Each row is a point on a tangle of strands that fork and nearly touch. The rows are in no order.
In the rows, 128 means zero.
Two points are linked if the straight distance between their rows is under 119. Some points are linked to none.
K_241: [113 151  78 178 200  62 144 118 127  90 145 147 132 160 107  90 123 161
 109  81 103 150 152 141 156 143  99 135 125 186 164  92  71 173]
K_988: [101 110 134  82 126 120  45 158  90 116  63 121 131  70  96 123 139 149
 125 162 106 130 134 110 120 129 104 142 111 136 139 122 143 109]
K_505: [194 170 138 117 114 157 121 143 102 153 101 118 137  76 109 177 150 123
 121 162 140 105 166  99 107 111 170 143 110 122 132 104  92 137]
K_251: [141 165  99 129 162 101 138 128  81 170 118  62 134 137 144  93 153 102
 180 143  66 113 104 136 192 156 102 110 135 149 160  84  85 108]
K_549: [ 56  87  84 124 139 137  94  92 135  67 123 103 201 134 138  97 101 108
 103  98 155 101  44 144 119 123 128 145 152 131 102 140 178 126]
K_262: [132 148 160 143 150 130  76 150  95 136  65 125  89 105 134 112 136 193
 159 160 126 152 165 142 138 165 131 118 155 138 145 120 161 109]
K_681: [180 134 132 150 170 158  80 126 110 146  91 152  99  63 146 143 132 147
 121 116 175 126 174 135  87 122 170 113 142 130 130 168 138  95]
K_914: [ 93 102  91 119 149  88 106 121 119 100 118 160 140 138  97 109 123 143
  94  87 121 144 171 126 133 116 104 137 108 170 153 127 111 139]
K_191: [100 179 156 158  95 107 168 126 175 132 130 105 132 165 148 128 120 182
 194 201  98 172  63 128 177 180  99 121 161 106  97 101 140 186]
K_258: [171 147 170  91  89 151 121 168 114 144 105 130 117  92 105 170 146 129
 121 174 124 114 159 101 101 106 153 139 109 107 116 107 114 124]
K_186: [107 142 188 141  99 128 139 149 149 127 105 130  99 155 136 118 122 179
 158 165 129 170 121 128 150 163 126 122 158 107 117 111 170 142]
K_190: [ 66 123 116 134 125 131 102 139 155  47 113  96 192 148 134 111 100 151
 134 155 118 115  10 139 136 153 118 152 177 130  73  86 174 150]
K_112: [165 125  93 148 148 108 175 116 109 154 189 114 108 161 118 117 132  75
 127  84  94 136 168 149 145 109 129 123  96 159 143 112  50 129]
K_156: [105  78 127  67  63 126 167 138 144 107 172 156 155 147  99 149  91  93
  93 108 109 111 125 112 124  90 114 135  96 121  85 133 134 131]
K_382: [ 94 125 142 105  57 128 176 165 135 142 136  92 145 151 129 122 134 100
 166 178  65 146  74 122 164 119  98 138 122 102  88 103  77 138]
K_491: [150 164  90 164 202 122  95 101  83 163  95  96 124 119 167  81 152 134
 168 114 133 108 136 166 160 164 123 108 162 154 178 140 149  79]
K_531: [204 173 139 138 138 140 142 143  98 164 126 118 111 105 111 154 160 119
 131 145 124 115 179 115 117 118 163 138 108 139 147 100  74 130]
K_8: [ 81 117 101  94 131 105  40 149  82 115  60  85 145  95 114  95 162 142
 138 161  94 129 101 122 145 146  70 157 125 142 169 120 142 110]
K_975: [175 161 141 162 179 148  86 138  91 157  81 130  91  77 140 129 149 165
 150 143 152 124 180 138 116 149 160 122 145 145 152 135 130 105]
K_287: [117 128 164 119 136 114  65 165  99 120  64 148  90  93 106 123 127 187
 129 156 113 157 174 123 126 142 122 124 127 139 139 115 144 114]
K_325: [163 144 114 131 140 150 157 118 102 180 143  89 123 132 151 124 158  88
 157 136 111 109 128 143 148 122 155 120 132 134 140 108  85 110]
K_941: [141 132 210 100  47 165 159 174 149 145 141 118 103 131 110 162 137 103
 138 200 125 116 109  98 112 111 138 133 107  70  98 119 137 116]
K_551: [ 91 157 162 136  95 110 143 150 156 104  99 115 132 156 137 117 119 191
 170 181  99 174  78 130 166 172 106 131 167 113 105  91 153 168]
K_632: [155 126 166  92  77 150 156 160 131 154 143 129 111 127 114 160 141 105
 126 165 113 121 141 112 114 100 145 134 106 102 112 116 107 122]
K_105: [125 140 232 135  57 162 159 166 171 146 139 128  81 150 114 155 130 119
 147 199 138 141 110  99 122 137 124 118 119  64 114 127 161 118]
K_415: [154 130  80 112 137 178 112  96  92 159 122  78 165  94 152 145 154  76
 134 120 148  59 111 136 108 100 166 126 125 123 140 134 113 106]
K_666: [144 161 202 170 114 108 151 156 151 152 128 145  52 158 116 125 139 181
 151 157 123 189 184 117 144 168 110 120 134 121 150 110 129 144]
K_431: [145 114 203 124  87 167 152 145 159 138 150 152  94 134 132 155 108 111
 114 144 167 123 130 112  95 109 163 122 117  73  99 158 176  97]
K_640: [156 120  68  92 156 115  56 105  86 131 115 138 135  52  88 160 154 118
 108 121 149  80 173  87  96 107 107 134  61 160 156 146 100 133]
K_71: [131  91 152 105 124 167  82 125 117 120 110 122 138  87 129 144 102 109
 119 130 161  99 104 126  91 113 176 121 129 104  88 160 182  81]
K_486: [132 145 146 191 145 126 178 111 183 133 144 160 106 165 175 116 120 156
 134  98 175 179 128 144 125 154 141 117 180 118 127 155 151 150]
K_346: [102 107 139 117 148 104 146 128 172  42 151 197 157 128 124 138  87 168
  46  87 150 125 100 118  91 109 130 134 147 120  99 122 164 181]
K_970: [113 161  94 167 196  69 128 126 102 116 112 128 124 154 114  74 128 160
 141 105  94 148 152 137 177 167  96 127 130 187 174  98  95 138]
K_440: [207 169 178 152 114 144 163 155 135 176 158 132  74 127 108 164 163 119
 130 161 131 138 185 109 111 122 155 139 104 115 146 109  85 134]
K_141: [ 86  98  89  78  95  84 144 140 127 104 146 148 163 145  82 126 125 119
  89  99  68 138 149 107 142 102  62 156  94 171 125 105  78 165]
K_85: [112 116  68 151 177  81 124 102 109 107 139 140 131 150 109  92 128 125
 105  64 120 136 170 139 140 119 108 127 107 177 171 133  87 134]
K_759: [ 98 153 140 173 138 135 146 114 175  92 124 124 145 161 170 116 108 179
 163 149 151 143  53 151 143 168 142 121 197 117  87 110 195 166]
K_516: [130 106 119 110  98 184 165 108 130 155 161 103 139 140 151 142 129  64
 141 125 141  88 101 146 110  91 174 118 124 108  95 142 120 102]
K_658: [185 122  94 106 145 138  94 114 103 136 137 152 123  77 106 175 141 113
 106 100 150  96 191 114  88  98 152 119  88 145 136 155  99 118]
K_922: [109 115 120 103 114 119 136 139 114 140 119 114 136 139 118 117 137 118
 136 134  91 132 136 132 148 121 122 137 121 140 134 103  95 124]
K_298: [135 184 129 178 179  62 160 138 128 119 127 135 101 164 113  86 121 184
 160 128  85 178 152 136 182 183  98 121 137 173 148  86  99 164]
K_703: [162  97 100 108  92 139 182 106 138 151 202 143 114 163 126 154 121  70
 110  81 120 116 163 145 113  85 140 122  93 127 118 148  84 125]
K_711: [152  90 110  69  72 128 167 128 127 134 193 154 129 147 103 167 118  81
 104  97 106 103 168 123 111  86 123 131  81 134 107 140 100 130]
K_247: [ 98 121 160 173  73 140 222 141 214 113 228 179 136 182 110 168  92  96
  90 164 138 134  78  92 126 109  93 124 108  61 121 147 122 189]
K_350: [119 115 164 129 109 108 172 143 190  70 175 205 128 155 116 148  84 155
  52 104 153 145 129 107 108 104 120 134 125  95 104 130 165 172]
K_203: [121 133 186 180 119 137 176 129 203 111 152 179 100 165 150 133 103 152
 102 107 184 168 127 121 108 138 135 121 156  87 122 157 177 150]
K_845: [147  84  55  98 153 130 108  70 108 128 143 133 136 111 138 140 132  81
 103  49 157  98 163 142  93  99 130 107  94 149 148 189 107 105]
K_961: [ 84 100 118  72  55 122 169 155 133 124 142 114 165 142 109 126 123  92
 124 141  63 130  95 117 151  98  87 151 109 128  91 107  83 140]
K_75: [156  90 136  79 120 163  78 114 115 119 127 142 149  58 114 172 103  99
 103 119 163  79 118 105  81 104 169 114 102 108  89 168 171  94]
K_981: [198 167 188 172 126 157 150 143 148 179 146 141  55 125 142 154 159 133
 138 144 165 147 185 118  99 134 158 124 133 111 140 145 124 118]
K_830: [113 123  76  94 142 116  31 127  73 141  76  71 146  60 115 113 180 121
 130 169 122  88  92 100 122 127  76 165  96 132 175 125 129 112]
K_184: [140 152  82 123 162 138  42 119  71 154  73  71 154  65 128 128 175 120
 140 165 137  79 109 118 124 133 115 147 118 128 181 117 128 109]
K_651: [126 144 210 123  80 121 138 174 141 134 108 134  79 141 118 133 136 170
 145 182 111 171 149 117 136 149 114 126 131 103 126 103 137 135]
K_4: [150 130 132 135 120 173 167 110 127 178 152  89 123 146 167 130 149  82
 168 143 138 109 107 152 134 116 168 117 140 111 112 129 110 105]
K_122: [129 131 127 170 161 124 139 111 136 136 115 146 110 147 163  99 126 152
 144  95 154 160 149 160 135 148 147 118 171 142 139 149 144 118]
K_799: [113 169 162 192 137 126 176 106 201 130 150 153 114 167 169 124 124 183
 159 149 155 165  87 134 143 178 127 114 179 108 113 129 169 185]
K_724: [117 156 114 117 117 113 132 143 110 156 103  58 147 144 150 104 147 125
 197 170  61 134  78 147 194 156 103 126 149 133 126  90 104 117]
K_722: [115 108 103 122 111  86 172 137 138 120 170 150 134 164  96 125 114 118
 106 103  81 154 161 127 151 104  97 142  97 153 130  98  62 162]
K_659: [ 65 111 120 102 101 117 139 144 142  88 114 123 180 145 123 113 113 139
 119 138  93 138  71 126 149 125 105 151 150 132 100  92 127 159]
K_574: [116 129 234 159  80 159 157 152 185 133 144 149  78 155 126 144 113 139
 125 161 166 150 119 102 117 143 131 116 133  65 122 147 193 119]
K_228: [118 105  96 130 179 122  60 110  96 126  91 149 116  85 125 109 133 140
 115 104 154 125 168 134 109 122 131 117 116 148 160 164 139  97]
K_317: [121 104  86  94 159 110  58 122  86 130 102 135 124  76  97 128 149 125
 111 125 125 105 168 105 107 112 103 132  76 161 165 140 112 115]
K_748: [ 84 144 113 152 151 134  96 119 155  63 106 106 173 151 154 106 103 180
 154 153 137 119  36 159 143 174 135 135 200 132  90 104 202 151]
K_436: [114 142 144 113  71 135 146 160 130 147 118  64 136 151 146 122 150 114
 200 195  73 134  71 138 172 144 120 131 144 106  95  97 103 118]
K_734: [177 110 133  93 122 150 102 129 122 133 135 168 115  79 116 182 115 115
 100 112 159 104 172 111  82  94 166 116 101 115 106 164 140 109]
K_894: [ 79 107 114 123 156 116 121 110 153  59 122 166 178 128 135 115  94 158
  78  92 149 119  82 133 107 124 135 137 161 131 111 125 162 171]
K_923: [102  68 140  57  88 131 111 128 124  98 140 145 165 114  97 146  90  99
  91 106 123  98 115 107 109 105 121 134  99 126  85 148 168 106]
K_249: [175 131 106 102 117 179 141 107 110 159 141 110 148  99 140 168 143  81
 125 117 150  79 140 124  96  94 182 125 112 117 120 139 101 115]
K_727: [196 149 158 153 146 156 125 138 130 159 131 156  75 100 145 160 144 137
 121 118 171 137 191 128  88 113 172 123 128 120 130 159 124 106]
K_72: [152 151  96 184 185  91 180 115 118 149 178 120 105 171 127  91 122 106
 141  84 104 164 153 149 169 143 124 118 121 160 149 106  65 140]
K_403: [126  71  69  86 122 125 134  78 129 104 162 152 151 136 133 144 102  83
  90  38 152 109 151 144  96  96 130 108 106 144 120 188 125 118]
K_50: [111  83 100 104 121 131 136 106 134 109 147 159 146 139 130 131 100 107
  92  73 143 126 142 136 109 102 142 116 118 133 116 162 138 123]
K_341: [ 69  97  79 130 164 120  91  92 129  79 104 140 178 123 144  96 110 138
  95  86 159 124  85 147 119 130 125 134 157 140 141 150 171 139]
K_656: [140 164 160 172 143  80 155 153 132 132 129 139  79 168 107 104 129 178
 153 137  98 187 177 129 166 162 110 129 126 157 145  93  96 148]
K_320: [144 142  66 165 213 115 102  85  81 155 113 103 126 121 160  83 154 101
 136  77 149 102 146 161 138 142 119 107 137 159 194 160 112  82]
K_590: [137 115  58 138 186 131 103  76  92 147 121 111 134 111 158 105 148  87
 116  68 159 102 148 155 111 114 130 110 119 148 174 176 109  90]
K_144: [ 62  96  95  73  91 111 137 133 128 105 123 121 182 136 102 113 122 111
 106 114  76 129  95 115 147 110  77 155 117 155 115 104 100 153]
K_774: [147 114 182 123 112 178 113 138 135 136 120 128 112 106 144 149 113 116
 129 139 169 114 115 127  94 114 183 120 137  86  93 155 179  88]
K_21: [119 117 114 153 174 132  92 111 113 129  90 143 120 120 156 100 123 152
 135 100 159 145 149 158 124 145 145 113 164 138 146 162 160  98]
K_977: [117 184 162 186 118 113 179 104 183 157 147 122 109 172 155 127 124 183
 189 179 120 176  96 129 171 193 109 111 162 113 119 120 154 180]
K_919: [ 75  67 109  88 109 135  98  96 128  79 136 121 189 119 117 121  81  90
  97  87 147  94  70 123 106 108 131 135 120 129  88 156 179 108]
K_994: [ 59 110 127 107 109 124  88 151 130  74  87  99 182 134 118 103 110 148
 130 147 104 134  56 127 143 143 107 155 162 131  99 101 165 135]
K_768: [136 119 175 157 104 123 174 142 204  92 175 198  99 163 127 153  89 141
  64  92 179 165 151 113 103 111 124 127 125  80 123 168 175 143]
K_170: [160 169  96 146 183 141  54 118  70 161  73  78 140  84 149 112 169 136
 165 161 135  85 117 147 145 158 127 127 147 136 181 120 144  92]
K_498: [158 166  96 131 172 122 120 123  73 170 111  70 133 114 136 107 166  98
 157 140  95  90 129 134 159 138 125 119 127 151 174  93  86 105]
K_687: [150 114 104 146 125 125 184 110 136 157 185 133 112 166 137 123 129  88
 122  86 122 144 156 150 133 103 143 122 115 136 132 135  76 130]

Follow the links from the first point to the second, and from the first to the third. Name the last point that the two ways share.
K_382; K_346; K_734 -> K_486
K_656; K_75; K_994 -> K_799
K_71; K_350; K_551 -> K_486
K_186; K_748; K_228 -> K_799
K_249; K_722; K_977 -> K_144

A fork is a point with three links. Follow the links from the first point to the second and name the forks in between, in order.
K_516; K_203 -> K_144 > K_799 > K_486
K_666; K_431 -> K_799 > K_486
K_923; K_666 -> K_486 > K_799
K_346; K_658 -> K_486
K_141; K_241 -> K_144 > K_799
K_325; K_190 -> K_144
K_651; K_724 -> K_799 > K_144
K_144; K_486 -> K_799
K_203; K_722 -> K_486 > K_799 > K_144

A fork is a point with three links, a tip a point with one. Leave the first point through the second and follow the links. Name the first fork or tip that comes.
K_656; K_666 -> K_799
K_666; K_656 -> K_914
K_258; K_632 -> K_486
K_440; K_981 -> K_50
